Each row is a point on a tangle of strands that fork, close into loops and nearly touch. The rows are in no order.
In the rows, 128 means zero.
Two points are linked if the straight distance between their rows is under 111. Some points are linked to none.
(1384): [103 116 205 112  99 109 155 112 140 112 102  98 159 145 144 138 153 138
  96 158  57 133 139 147 120 172  92 161 114 184 129 139  73 120]
(170): [153 182 152 107 149 115 138 209 141  81  67 155 129 190  92 108 105 124
 103 110 145 133 159 143  89 162 107  78  63 128 108  86 109 178]
(181): [147 149  92 142 172 142 109  91 156 135 120 136 120  71 109  89  69 140
 157 148 150  92 121  89 140 100 120 155 106  98 131 126 158 137]
(580): [141  70  91 132  97 126  94  96 133 155 151 123 107  73 115 129 131 115
 140  96 136 121 134 113 138 142 158 152 147 120 160 169 141 136]
(930): [133 115 137 140  63 192 125  96  87 148 131  85 130 145 188 145 189 114
 129 163 114 119 110 145  94 132 106 148 177 166 142 142  95 119]
(847): [134 102 119  58 128 102  89 152 157 178 162  88 126 102 109  78 164 113
 123  90 126 125 233 129 157 171 115 108 146 112 135 130 119 165]
(1132): [120 112 112  30 125 154  79 111 149 200 131 102 152 129 125  82 154 131
 133 122 160 127 220 121 170 147 101 139 186 132 111 126 134 154]
(581): [132 161 128  58 166 115 146 134 164 159 101 114 130  80 118  97 119 177
 114 132 124  83 177 116 178 159  57 164 119 138  76  78 149 129]
(583): [118  76 173  63 103 150  90 122 161 161 104  98 160 134 125  84 141 117
 144 150 122 135 226 143 140 163 104 163 127 126 140 143 106 174]
(867): [141 203  98 122 184 126 105  90 121 145 112 136 152 186 106  91 103 159
 156 169 185 106  89  91  99  55 112  91 121 110  76 121 170 133]
(813): [103 131 117 187 155 146 171 121 115 116 129 176 120 143 127 167  73 123
 172 147 103 150  26 166  92 101 143 122  93 129 146 103 138  95]
(909): [ 97 108 182 121 104 183 146  80 151 138  71 107 142 159 171 146 153 156
 149 192 129 123 133 149  56 159  84 162 101 191 142 119  89 149]
(1276): [154 169  78 122 155 120 123 195 146 133  80 120 114  90 111 100 114 137
 133 125 160  59 128 118  75 164  93 130 103 112  93  73 150 182]
(957): [117 122 213 127  88  66 167 109 124 112 157 123 143 114 117 162 128 124
  63 131  49 158 104 154 167 150 110 124 135 159 123 163  82  75]
(609): [124 164 106 147  93 113 120 110  67 150 201 102 124 162 162 143 199 135
  98 114 146 144  94 108 142  84 155  88 209 146 102 155 140  89]
(833): [124 145 135 131 148 117 120 114 110 102 134 118 145 164 110 120 125 137
 127 127 156 163 133 108 154  76 144  88 143 108 104 148 129  94]
(1629): [136 133 120 153 156 132 132  63 161 139 123 130 130  73 129 117  81 152
 169 167 129  99 101 107 149  93 111 155 101 122 134 145 153 109]
(839): [141 121 122 148  87 103 170 157  94 144 174 108  92  44 160 165 169 138
  84 116  76  92 115 132 139 186 119 141 146 151 143 108 129 116]
(1221): [108 107  78 182 139 166 139 131  71 124 147 165 121 158 143 157 110 125
 149  99 118 139  29 160 110  88 179 130 154 109 131 124 145 100]
(1036): [131  77 130  97  75 132  88 155 134 173 162  79 131  95 136 108 199  96
 122 115 105 122 184 142 106 182 129 140 179 131 149 139  94 161]
(1702): [159 196  96 129 169 130 128 175 147  96  92 170 122 127  94  78  58 106
 124 122 156 111 125 119 119 125 131 100  67  82 134  96 160 173]
(717): [118 114 192 154  98 100 190  88 124 110 135 129 140 118 144 164 133 140
  90 159  58 138  88 148 147 141 104 130 110 178 132 154 107  68]
(209): [114 104 207  97 100  84 135 131 152 121 123 103 161 123 130 122 154 125
  88 133  47 131 166 137 146 186  98 160 120 164 126 138  76 129]
(941): [ 95 163 115  83 121 110  94  72 114 191 167  95 136 143 137 112 165 149
 115 121 163 133 153 102 180  94 123  99 200 144  84 154 152  91]
(219): [141 105 108 143 139  91 131 159 147 129 151 140 101  49 118 129 105 123
 135  94 123 109 154 110 163 154 147 150  99 106 145 119 156 149]
(636): [115 133 148 159 151 139 151 132 155  96  92 162 120 150 113 141  82 124
 164 160 132 139  97 143  83 127 112 125  79 140 135 110 114 134]
(217): [111  64 182 135  95  64 145 100 165 142 148 159 127  68 121 160 105 113
  92 141  97 136 124 127 191 166 148 132 101 116 180 187 146 118]
(1487): [144 146 122 136 156 169  99 102 122  81 101 167 141 189 107  94  76 112
 150 126 157 166 133 125 131  76 173 112 102  83 159 157 133 135]
(690): [128 155 115 134 151 158 143  44 150 174 100 128 125  89 172 122 115 170
 177 206 130  74  89 116 122 117  74 155  94 165 126 106 147 108]
(445): [125 151 174 114 132  53 149 131 135 111 160 120 127 107  98 132 110 147
  78  95  85 144 152 128 206 123  98  93 127 139  95 137 115  71]
(230): [127 171 111  94 144 199 116  91 138 185  67 123 137 163 151 120 129 153
 166 180 179  81 118 146  63 121  71 124 133 176  83  89 134 157]
(1472): [129 131 173 139 135 114 157 177 167  76  93 187 130 171 120 140  79 106
 129 130  97 147 149 150 146 157 134 147  43 117 167 120 115 153]
(1054): [118  68 137 109  63 111 109 109 121 167 181 124 106 118  96 159 159  73
  96 106 114 173 121 163 121 154 160 122 173 120 183 187 102 128]
(258): [125 145  67 144 143  90 123 118  94 146 191 122  97  80 120 154 137 139
 109  74 155 114 117  96 159 112 168  88 171 122 119 136 165  96]
(528): [106 148 189 107 136 141 157  66 136 125  91 107 151 165 140 141 129 159
 126 167  95 144 141 152 122 121  67 130 116 187  98 128  89  87]
(1340): [129 144 109 123 112 188 136  97 117 176  94  94 114 113 192 125 173 149
 155 177 137  76 121 125  98 143  72 163 138 168 118  96 126 131]
(328): [139 142 156 130 138 173 123 132 151  80  66 173 134 190 104 109  70 100
 155 151 150 157 153 152  92 126 136 125  60 115 166 134 106 176]
(614): [120  70 153 155  98 165 135 120 124 100 108 130 145 148 130 148 131  99
 147 146 123 165 123 152 104 130 152 161 128 134 158 160 111 132]
(112): [116 103 150 159 124 121 165 175 125  96 127 150 128 133 124 161 108 113
 125 108  99 161 109 160 137 140 140 137 110 121 138 116 118 117]
(308): [144 154  99 131 148 135 135 144 135 133 108 112 118  84 137 124 136 151
 144 137 137  82 123 115 117 124 104 138 125 124 103  99 139 122]
(1541): [135  99 129 163  78 185 157 120  98 136 111 101 119 119 201 155 185 120
 137 170 111 109  94 140  69 158 107 163 136 170 155 121 102 137]
(1693): [121  89 139 147 117 115 154 221 134 101 130 144 117 117 130 148 129 102
 124  93  93 140 133 154 132 169 146 157 110 107 149 100 121 150]
(632): [119  82 180 100  88  80 133 152 158 149 143 101 143  78 144 121 170 128
  88 127  59 105 167 128 137 206 112 161 131 152 141 135  98 147]
(811): [124  78 155 125  88 102 149 162 148 134 130 113 135  66 175 146 182 130
  98 139  71  92 143 127 117 210 122 174 119 150 152 118 121 158]
(1127): [140 100  88 167 117 138 127  68 122 152 152 140 101  49 144 141 106 137
 146 134 127 100  83 113 149 110 152 156 133 133 157 158 160 106]
(1374): [143 166  84 136 180 154 105  89 156 131 103 137 129 111 105  90  67 135
 166 157 162  84  93  98  99  89 107 128 106  99 120 121 158 138]
(1262): [143  95 110 103 120 146  73 135 127 124 132 114 131 149 110  86 143 108
 139  93 155 148 180 113 136 120 157 121 142  98 143 149 118 157]
(1292): [148 177 130  63 180 126 136 136 160 151  74 119 137 118 104  96 108 171
 120 137 150  85 168 121 147 151  57 137  96 124  73  80 145 156]
(1819): [139 181  82  96 164 154 100 109 119 178 109 111 146 156 146 101 158 164
 145 146 185  83 129  97 121  84 109 139 160 129  63 110 165 140]
(1512): [103 113 126 162 145 121 146 147  88 102 150 154 129 164 114 147 100 119
 125  97 122 183  86 154 164  87 169  98 138  99 130 132 137  81]
(284): [124 139 187 111 109  68 147 145 131 109 154 108 139 113 105 137 136 135
  72 104  56 145 143 140 171 152 104 115 144 149 104 130  86  86]
(808): [138  99  73 157 108 185 107 160  97 125 118 122 118 145 155 146 168 102
 144 107 142 118  94 133  64 124 162 160 172 127 131 117 128 151]
(1566): [141 114  81 147 118 184  81 136 108 115 111 132 134 183 147 133 163 115
 145 111 163 124 103 113  61  97 170 151 177 117 114 124 124 154]
(216): [125 129 144 134 110 123 140 147 112 114 140 102 140 129 133 146 161 133
 112 121 117 141 128 141 128 122 119 114 158 138 111 127 108  92]
(1017): [120 120 122  48 129 120 102 147 150 182 142  91 137  91 120  87 160 139
 121 106 123 105 217 126 165 167  91 138 161 128 111 105 124 148]
(1409): [128 142 116 112 131 167 147  61 144 187  97 116 128  87 188 117 138 165
 160 197 132  73 125 123 134 133  73 176 121 167 121 110 148 116]
(1786): [144 179 129 166 150 109 192 139 112 114 130 150  87 107 149 168 136 166
 123 143  84  97  52 133  96 141  83 102  95 185 105  71 120  73]
(1504): [125 160 105 149 166  97 151 213 115  99 134 164 102 116 112 128  80 116
 121  84 118 134 117 132 155 128 155 115  97  77 123  74 151 133]
(120): [ 88 133 214 106 127 125 168  77 153 117  91 114 152 166 150 141 138 159
 107 172  70 126 134 147 114 160  78 159  91 211 124 134  73 108]
(383): [111 116 141  86  95  89  94 117 122 158 173  88 134 133 100 125 161 104
 102 100 132 171 164 137 148 135 143  85 184 118 137 170 100 116]
(375): [135 194 102 163 174 110 154 130 105 118 134 143 122 141 123 146 117 155
 146 155 133 120  57 123  98  79 119  70 122 140  87  90 152  79]
(792): [118 123 133 110  94 122 105 180  98 121 158  85 160 167 136 127 202 110
  95 113 127 163 164 137 104 132 142 106 202 125 111 128  85 131]
(1580): [130 127 126 110 134 148 105 136 116 108 114 101 148 168 123 111 142 126
 134 128 160 144 158 120 128  94 139 116 147 109 115 138 119 131]
(720): [133  72 140  90  97 107 104 169 157 166 155  92 124  85 122 101 174 104
 122 101 102 119 205 136 128 187 121 134 144 123 144 130 107 176]
(1732): [161 167  45 143 178 143  89 139 132 112 128 154 110 111 102  78  77 126
 135 108 164  88 111  78 102  95 151 135 126  65 134 106 177 163]
(1079): [142 165 138 125 153 150 104 134  97  89  95 143 151 252 102 103 125 127
 135 144 183 184 147 123  90  70 168  97 122 104 124 142 129 155]
(705): [139 150  86 100 155 143  98 130 128 157 113  98 131 110 132 101 147 152
 143 127 173  85 147 102 131 104 114 140 145 111  92 106 147 144]
(969): [120 130 129 110 118  86 130 144 129 153 168  93 110  51 120 133 155 145
 102  92 110 102 165 115 167 160 108 118 149 137 106 117 130 108]
(394): [127  90 132 153  93 117 166 181 119 129 144 122 115  65 168 156 166 125
 107 122  80 105 114 134 113 195 134 167 128 145 152 109 131 140]
(1176): [132 149 138 146 160 102 140 118 120  89 150 171 121 133  93 114  60 121
 126 106 132 179 127 121 208  79 162  84 101  88 142 151 146  86]
(24): [109 129 123 178 148 154 157 115  96 100 127 159 132 181 129 172 103 120
 168 146 120 170  49 165  90  82 149  98 130 143 128 118 120  87]
(1268): [132 140  54 152 159 108 101 105 111 135 177 145 102 102 117 126 115 142
 133  72 163 115 108  75 148  90 178 111 160 101 120 131 171 116]
(1014): [107 140 139  92 105  94  89 148 109 143 178  84 155 174 114 109 188 120
 102 108 140 173 180 124 137 125 142  80 194 117 108 145 103 128]
(1599): [116  93 127  69 101 190  71  80 134 176 104  90 157 159 145 105 157 121
 153 140 163 125 182 127 128 112 111 167 178 134 114 156 117 153]
(177): [140 133 115 138 159 104 134 189 136 105 149 164 102  88 110 120  76 117
 130  86 117 134 154 122 178 133 156 125  91  86 149 109 148 138]
(52): [139 171  92 149 174 104 136 179 118  99 127 145 114 128 110 115 102 134
 122 106 148 132 113 107 127 101 153  99 124  87 101  92 152 129]
(1166): [121 121 169 162 147  89 189 122 179 100 108 160 131 106 151 163 114 151
 125 159  85  94  89 121 132 165 110 154  64 166 138 117 130 110]
(920): [125 122 112 144 145 122 118 120 121 108 154 178 110 120  98 110  62 105
 137  79 131 172 126 124 200 105 182 112 103  81 169 151 150 119]
(1059): [117 149 148 138 142 158 151  56 157 163  90 136 124 116 175 139 123 181
 168 210 126  89  90 126  81 136  68 136  78 192 132  96 120 118]
(1091): [122 117 116  82 107 221  86  81 130 178  85  96 154 157 171 114 159 127
 160 163 162 104 161 131 107 117 101 181 174 158 108 132 119 158]
(1700): [131 115  80 138 104 137 118 173  93 139 174 102 110  87 145 150 184 112
 113  83 133 111 126 124 111 147 153 135 179 129 133 111 129 129]
(1531): [141 113  97 171 129 152 142  71 134 135 132 137 124  74 159 138 106 141
 162 171 118  95  72 115 115 115 136 162 113 136 148 134 155 112]
(1231): [142 146 156 141 161 108 153 127 183  94 100 163 127 112 112 116  62 140
 141 159 119 116 144 110 156 135 106 149  46 108 143 132 139 140]
(414): [136 132  76 180 135 162 129  95  82 124 162 152 124 159 148 161 127 135
 146 125 127 131  35 129 114  67 171 114 169 128 120 134 148  86]
(966): [133 187 108 165 160 112 174 133 106 111 134 158 109 128 135 172 114 152
 146 151 104 121  36 136  96 101  95  67 108 158  99  77 131  62]
(450): [127 156 151  93 161  88 162 134 162 136 105 119 123  77 129 113 129 177
 107 130  90  70 145 114 166 165  65 171  89 160  89  87 135 115]
(1746): [132 127 140 134 102  80 158 132 120 151 171 112 107  34 142 154 153 144
  91 106  80  96 132 120 159 168 108 140 131 152 135 122 136 107]
(1016): [122  80 167 132 115  85 130  93 175 132 135 148 134  72 127 125  95 128
 130 149 118 126 149 113 188 154 138 149  86 115 171 169 148 134]
(1748): [135 155 130 146 171 146 127 101 131  87 107 157 133 157  98 113  68 125
 161 151 143 153 113 121 136  80 135 110  98  99 133 140 130 116]
(664): [131 165 108 147 116 127 124 139  76 130 170 103 141 179 156 139 189 141
 118 124 152 139 102 111 111  75 153 104 187 138  92 131 133 103]
(312): [122  99 202  99  87 104 112 134 129 104 143 122 152 154  97 124 129  88
  99 118 100 199 181 167 155 139 126 104 141 119 147 166  77 126]
(996): [118 113 157 125 113 131 105 141  97  81 136 131 152 205 108 117 135 102
 116 112 143 206 162 145 147  98 168  85 153 106 141 159 103 120]
(787): [162 182 124 119 174 123 131 148 171 103  95 158 129 110  94  89  57 127
 132 138 142 104 144 117 142 124 103 121  54  93 135 108 145 159]
(575): [126 172 153 117 163  86 175 131 160 128  96 125 110 100 137 126 133 178
 110 137  89  64 110 114 132 167  64 160  74 187  90  84 120 103]
(1719): [128  99 111 115 124 104 121 235 117 114 168 104 122 117 119 124 180 103
 103  72 113 139 170 138 115 171 149 111 164 107 124  93 112 151]
(1774): [145 187  82 104 179 150  85  81 128 172 110 128 148 186 128  84 124 162
 152 157 195  94 109  81 109  55 123 130 150 112  60 123 175 143]
(202): [126 124  93 133  88 115 125 129  78 154 197 106 100  90 140 160 178 112
  93  91 125 130 108 132 135 135 150 101 189 144 136 145 125 106]
(1283): [151 156  45 147 174 124  91 116 131 129 157 147 102  97 114 101  98 145
 134  92 168  88 116  64 127  88 163 128 145  81 122 115 174 137]
(1703): [128 108 128 117  57 184  93 109  94 166 143  75 138 132 180 135 202 100
 123 141 124 120 137 143 103 138 118 150 198 155 139 149  93 142]
(576): [157 166 105  84 168 140 117 155 160 153  66 111 131 104 106  89 101 153
 137 135 173  67 155 121 115 157  72 141  93 107  91  79 151 191]
(499): [141 159 116 160 144 123 174 139 132 121 110 125 105  88 146 151 132 157
 136 149 108  91  85 129 102 132  91 129 103 152 109  83 137 101]
(20): [112  72 137 159  99 141 141 138 101 115 134 145 132 136 128 155 120 100
 139 112 114 169  94 160 133 124 172 147 137 116 158 153 120 116]
(225): [135  91  81 114  95 146  68  85 129 163 153 111 115 103 129 122 159 118
 136  85 155 115 137 102 129 128 149 132 171 123 141 166 137 136]
(1808): [146 142  57 120 143 163  70  89 133 165 133 115 112  97 146 103 144 155
 149 109 170  69 121  83 127  93 137 157 170 114 100 128 159 142]
(899): [122 161 138 149 161 137 124 117  95  87 104 146 148 241 105 126 113 129
 153 154 168 186 109 126  93  62 158  81 134 113 107 134 126 121]
(300): [133 176 142 123 152 118 144 204 112  82  87 151 133 220 103 119 121 123
 103 118 162 168 142 141  82 129 135  75 102 113 100  88 121 160]
(914): [114  81 163 100  76  82 126  89 138 166 175 124 106 104  86 162 129  81
  94 113 114 180 129 154 152 148 150 107 143 115 180 200 115 113]
(516): [135 157 144 146 168 119 141 106 122  81 125 154 135 156  98 119  75 133
 140 132 137 173 127 122 173  69 140  83 109 101 122 143 133  86]
(1440): [121  76 142 159 120 168 125  97 151 102  83 149 143 140 134 127 105 105
 171 161 135 145 117 132  94 132 158 178 101 120 180 160 122 161]
(54): [123 156 154 132 148 140 142 165 126  79  80 147 133 207 102 133 110 122
 130 133 149 167 132 148  74 123 121  87 104 131 111 109 100 144]
(1161): [104  86 165 176 142  93 180 141 179  94 114 183 140 116 156 171  98 131
 120 153  87 109  92 128 156 178 141 162  68 130 164 132 143 139]
(1097): [149 165 117 115 146 132 119 214 103  89  87 144 138 211 107 101 134 111
 116 111 170 159 158 129  82 125 161  96 104  92 117  93 132 180]
(709): [124  69 154 119  39 134 110 107 100 169 166 107 127 115 131 156 175  82
  96 133 110 158 115 164 103 150 155 133 186 136 174 186  84 128]
(784): [118 114 117 124 100 104 122 208  92 119 177 102 141 138 129 137 193 102
  91  83 110 162 143 142 111 157 158 100 196 123 124 105  92 128]
(56): [131 116 112 134  71 108 151  98  76 179 198 115  77  61 146 176 160 111
  78 115 110 120  93 136 142 147 130 112 170 140 157 163 132  95]
(338): [126 101 189 120 108 129 129 125 141  84 113 121 148 160 110 123 112 114
 127 131 105 179 175 146 157 128 122 126 109 123 143 158  97 126]
(1528): [123  80 202  81 108 145 105 104 164 120  83 120 165 159 125  97 115 124
 138 163 116 151 219 142 149 153 104 162  85 131 152 158 106 174]
(1685): [125 131 153 145 137  76 158 139 131  98 160 142 115  91 102 148  94 135
 103  99 103 144 127 125 195 122 117  99 116 122 115 137 137  81]
(437): [105 122 161 133 130 178 136  56 162 152  75 131 134 153 162 142 119 160
 177 206 148 108 113 142  62 126  87 154  86 184 140 118 110 147]
(1511): [124 174 124 107 133 184 140 102 126 169  82 108 124 150 164 136 159 155
 151 180 145  88 114 139  74 127  61 127 134 184  94  83 118 129]
(1492): [142 142 172  91 148 119 138 159 172  98  73 128 135 161 106 109 107 138
 117 136 122 116 180 136 124 162  79 143  63 132 115 109 104 167]
(904): [121 107 159 165 133 142 140  85 117  87 124 175 143 161 102 134  56 100
 157 135 123 192  99 156 167  81 164 124 112 106 168 174 127  97]
(1722): [118 122 150 143  88 154 144 110 102 117 132  94 142 136 158 156 168 124
 113 142 101 143 114 155 109 122 113 125 162 156 126 137  93  97]
(1258): [132 160  93 143 158  88 130 179  98 115 159 128 121 135 108 117 140 142
 111  96 163 140 133  89 144  97 163  97 148 101  99 106 158 115]
(1225): [ 95 111 156 157 118  98 162 137  82 101 167 151 130 149 104 163 102 112
  99  97 107 197  83 170 180 101 160  83 151 116 131 151 126  70]
(299): [122  89 132 137 112 108 120 121 129 117 155 159 105 107  96 130  88  95
 130  90 125 172 134 134 181 132 167 124 119 100 172 166 140 118]
(1417): [144 143  79 124 136 137 109 204 117 123 105  99 118 131 133 121 178 122
 129 112 163 100 136 115  73 132 141 124 155 116  95  84 136 163]
(1778): [125 162 166 145 161  84 184 122 175 109 102 149 112 115 137 144 114 171
 116 157  82  80  84 117 119 160  82 145  56 194 111  98 112  98]
(351): [141 125 103 149 145 178 102 121 152 100  87 168 128 146 113  87  69  94
 160 141 156 128 115 120  87 117 145 162  89  88 169 131 136 173]
(695): [132 138 160 151 149  98 154 158 187  80 107 203 132 136 125 127  56 122
 127 146 100 114 141 129 169 156 135 158  33 102 173 122 139 154]
(408): [112  97 171 118  94 104 120 157 108  94 157 126 146 168  99 133 134  86
  96  98 109 204 156 160 155 132 155  85 159 107 150 153  86 114]
(252): [120  73 149 114  92  96 107  93 143 146 156 133 105 105  86 135 109  87
 122 101 131 174 146 134 170 141 154 115 128 106 175 193 133 127]
(1180): [130 116 193  71 133 146 127 123 170 110  76 116 161 171 116 105 109 140
 131 152 121 138 208 142 141 152  80 156  74 135 129 132 101 171]
(1630): [117 107 160 147 103  86 166 126 121 125 174 138 114  78 113 163 113 122
  94 107  94 155 106 146 179 138 133 112 132 130 138 160 131  83]
(786): [145 126 102 149  98 185 139 111 112 152 106  98 107 111 195 137 177 130
 155 165 132  82  97 128  72 144 101 165 129 161 143 108 124 135]
(682): [147  98  80 122 119 190  75  95 148 158  88 107 131 104 149 104 144 138
 171 145 158  76 132 107  87 120 125 200 139 126 135 136 133 170]
(1185): [125 136  93 100 119  98 112 118 129 178 170  89  97  37 132 127 154 143
 123  88 136  85 171 104 165 149 117 123 157 132 121 121 152 119]
(1547): [118 165 151 107 153 112 122 101 112 122 128 107 161 189 111 105 132 158
 123 148 163 167 153 111 158  63 121  85 148 118  77 142 133  93]
(824): [120 118 140 147  85  86 181 118  87 152 194 137  93  54 127 174 128 123
  76 116  88 136  91 147 163 140 135 104 141 144 148 160 135  76]
(1316): [146 112  61 145 121 153 112 194 110 134 129 110 103  94 157 142 169 115
 134  98 138  93 111 125  76 142 152 158 159 124 126  87 134 158]
(1399): [129  99 146 139 127 123 125  76 156 132 126 128 133  83 122 119  94 136
 149 149 127 126 133 114 170 116 131 152 104 116 149 167 143 115]
(694): [109  65 173 149 111  71 161 159 175 101 128 169 138 100 153 161 112 123
  99 136  77 111 129 128 173 199 146 163  79 123 165 139 140 142]
(856): [136  89  77 156 113 120 115  84 124 158 171 138  93  44 127 140 113 126
 136  94 137 101 105 103 148 135 166 156 142 122 160 155 161 128]
(1817): [128  81 113 101  67 171  79 135 120 178 144  74 138 112 159 117 201 104
 134 119 128 109 166 136  95 158 132 154 180 145 144 139 103 164]
(1661): [135 138  99 154 118 157 109 135  89 115 135 106 141 187 155 142 182 122
 132 123 156 139  97 118  84  82 164 122 182 138  97 134 130 119]
(1775): [122 114 160 178 116 126 198  89 113 109 143 145 128 116 151 176 117 141
 132 168  79 140  62 156 128 128 112 124 105 168 135 137 127  72]
(1182): [137 114  69 114 108 173  61  87 126 171 142  98 115 113 158 116 174 138
 142  99 163  84 134  98 126 115 136 153 189 133 116 144 140 145]
(1712): [106 146 131 178 165 120 174 136 157 108 115 192 116 133 121 149  53 119
 159 153 106 130  55 142 106 123 118 123  67 128 146 100 138 115]
(503): [153 125  78 114 144 189  72 100 160 147  69 119 135 135 122  83 104 128
 164 152 178  84 132 112  73 121 114 178 117 107 130 123 135 192]
(325): [129 143 116  76 139 216  98  83 130 177  67 105 153 176 160 121 142 141
 163 177 180 100 147 137  86 112  88 159 159 166  94 118 128 154]
(1317): [138 212  87 143 185 109 121 104 110 139 134 137 139 161 119 118 111 156
 159 169 159 108  61  93  86  60 118  73 123 131  72 109 168 102]
(417): [109 175 138  97 140 118 110  94 102 160 150 100 159 188 137 105 160 165
 126 142 171 150 152 101 166  65 125 104 176 134  66 143 149  95]
(1539): [113  88 135  58 108 172  76 115 139 172 112  86 163 143 135  92 164 114
 141 136 139 131 205 137 133 146 106 151 175 134 119 133 103 161]
(755): [137  90 114 144 130 180  97 111 162 109  80 148 137 130 130  98 102 106
 170 159 154 119 133 116  85 139 153 192  90  99 174 145 126 193]
(1061): [147 146 106 115 146 135 115 204 125 106  86 118 130 153 110 110 140 121
 130 120 158 119 150 128  78 141 131 112 117 100 105  91 127 176]
(1366): [144 100 120 128 124 159  85 111 124  93 115 151 133 163 106  99 103 105
 142 104 156 168 159 127 149  98 178 126 124  88 165 161 124 143]
(124): [114 127 118  96 109 105  91  90 120 161 161  90 125 123 108 119 150 125
 117 101 151 145 155 109 170 105 137  96 171 120 118 167 131 102]
(223): [131  76 151 107 103  72 126 180 165 146 169 112 117  71 120 117 159 110
 100  97  75 118 188 129 145 205 125 137 132 132 149 129 115 159]
(933): [113 149  94 136 129  58 133 134  85 143 210 118 110 122 106 155 151 130
  90  71 152 158 122 105 164 106 173  73 179 120 113 145 162  83]
(18): [124 135 162 134 135 137 148 144 143  97  85 119 134 159 121 140 128 133
 137 141 128 144 134 145  91 130 103 127 105 147 112 111  94 129]
(197): [134 136 105 168 131 139 142 107  80 122 161 126 122 130 144 162 138 137
 131 127 128 137  65 130 139  81 142  96 164 136 113 137 137  73]
(1115): [118 159 106 126 140  60 131 169 103 123 192 111 121 126 102 125 151 145
  98  76 153 158 160  97 163 113 162  79 158 107  99 120 149 107]
(767): [151 165  72 121 163 169  88 113 145 139  84 130 134 134 106  70  82 128
 156 153 187  71 105 104  72 115 107 135 112  98 113 110 158 181]
(1304): [133 153 125 140 147 177 119 140 147  87  76 193 133 177 106  93  51  84
 154 133 145 145 122 152  94 115 155 132  63  92 188 131 134 174]
(559): [ 95 111 106 178 151 146 144 144  88 114 143 162 118 154 123 150  78 114
 147  87 110 149  49 163 140  94 177 131 126  84 147 121 147 108]
(179): [113 147 144 159 149 139 154 126  98  83 117 147 144 206 121 159 124 127
 138 145 133 182  84 155  92  81 143  82 137 141 106 121 119  86]
(1107): [162 172 167  70 155 116 130 191 147  91  71 131 141 188  89  98 121 136
  90 107 132 124 183 142 116 165  88 103  61 134 100  85  99 184]
(766): [115  62 166 139 107  57 154 143 165 130 156 159 123  58 148 167 121 120
  89 122  79 102 129 125 180 196 148 149  98 120 167 148 157 139]
(893): [124 148  60 118 131  97 109 120 106 166 190  93  94  59 130 135 165 138
 118  68 152  90 152  89 149 136 143 110 169 132 115 123 157 121]
(1708): [146  93 113 120 129 114 135 246 133 104 134 135 109 106 129 128 152  98
 122  84 100 121 165 139 112 181 142 147 119 106 138  80 122 176]
(1728): [134 111 132 174 118 139 168 100  98 113 144 142 130 116 136 168 114 132
 139 149 107 150  69 152 146 101 132 115 135 145 134 144 133  73]
(36): [135 116 177 123 129 158 128 131 146  75  86 144 142 175 106 117  92 106
 142 144 132 172 175 147 137 122 133 134  80 114 159 149 103 156]
(69): [105 119 171 155 137 119 171 186 147  82  99 180 118 176 123 158  88 107
 129 121  94 156 110 162 123 155 131 144  69 129 146 106 105 137]
(1507): [109 154  99 133  99  81 125 108  77 154 213 116 115 147 120 156 170 122
  85  90 151 165  98 120 149  99 173  67 197 134 115 175 146  81]

A fork is a point with three links, a tip a point with one. Leave the first point through the second and follow the links. Name the first fork or tip that comes.
(1340) / (1511): (1539)
(1276) / (576): (1629)
(893) / (1185): (632)
(1014) / (383): (833)
(516) / (1176): (709)
(445) / (284): (1225)
(1512) / (559): (1316)

A piece is two or more points that can be reached from each other along the links. Count, over all rows, the pieces, the separate loops (a circle has one, a figure eight two, a Y none), the forks (points with three links) and the tips (points with one).
pieces: 3
loops: 4
forks: 14
tips: 12
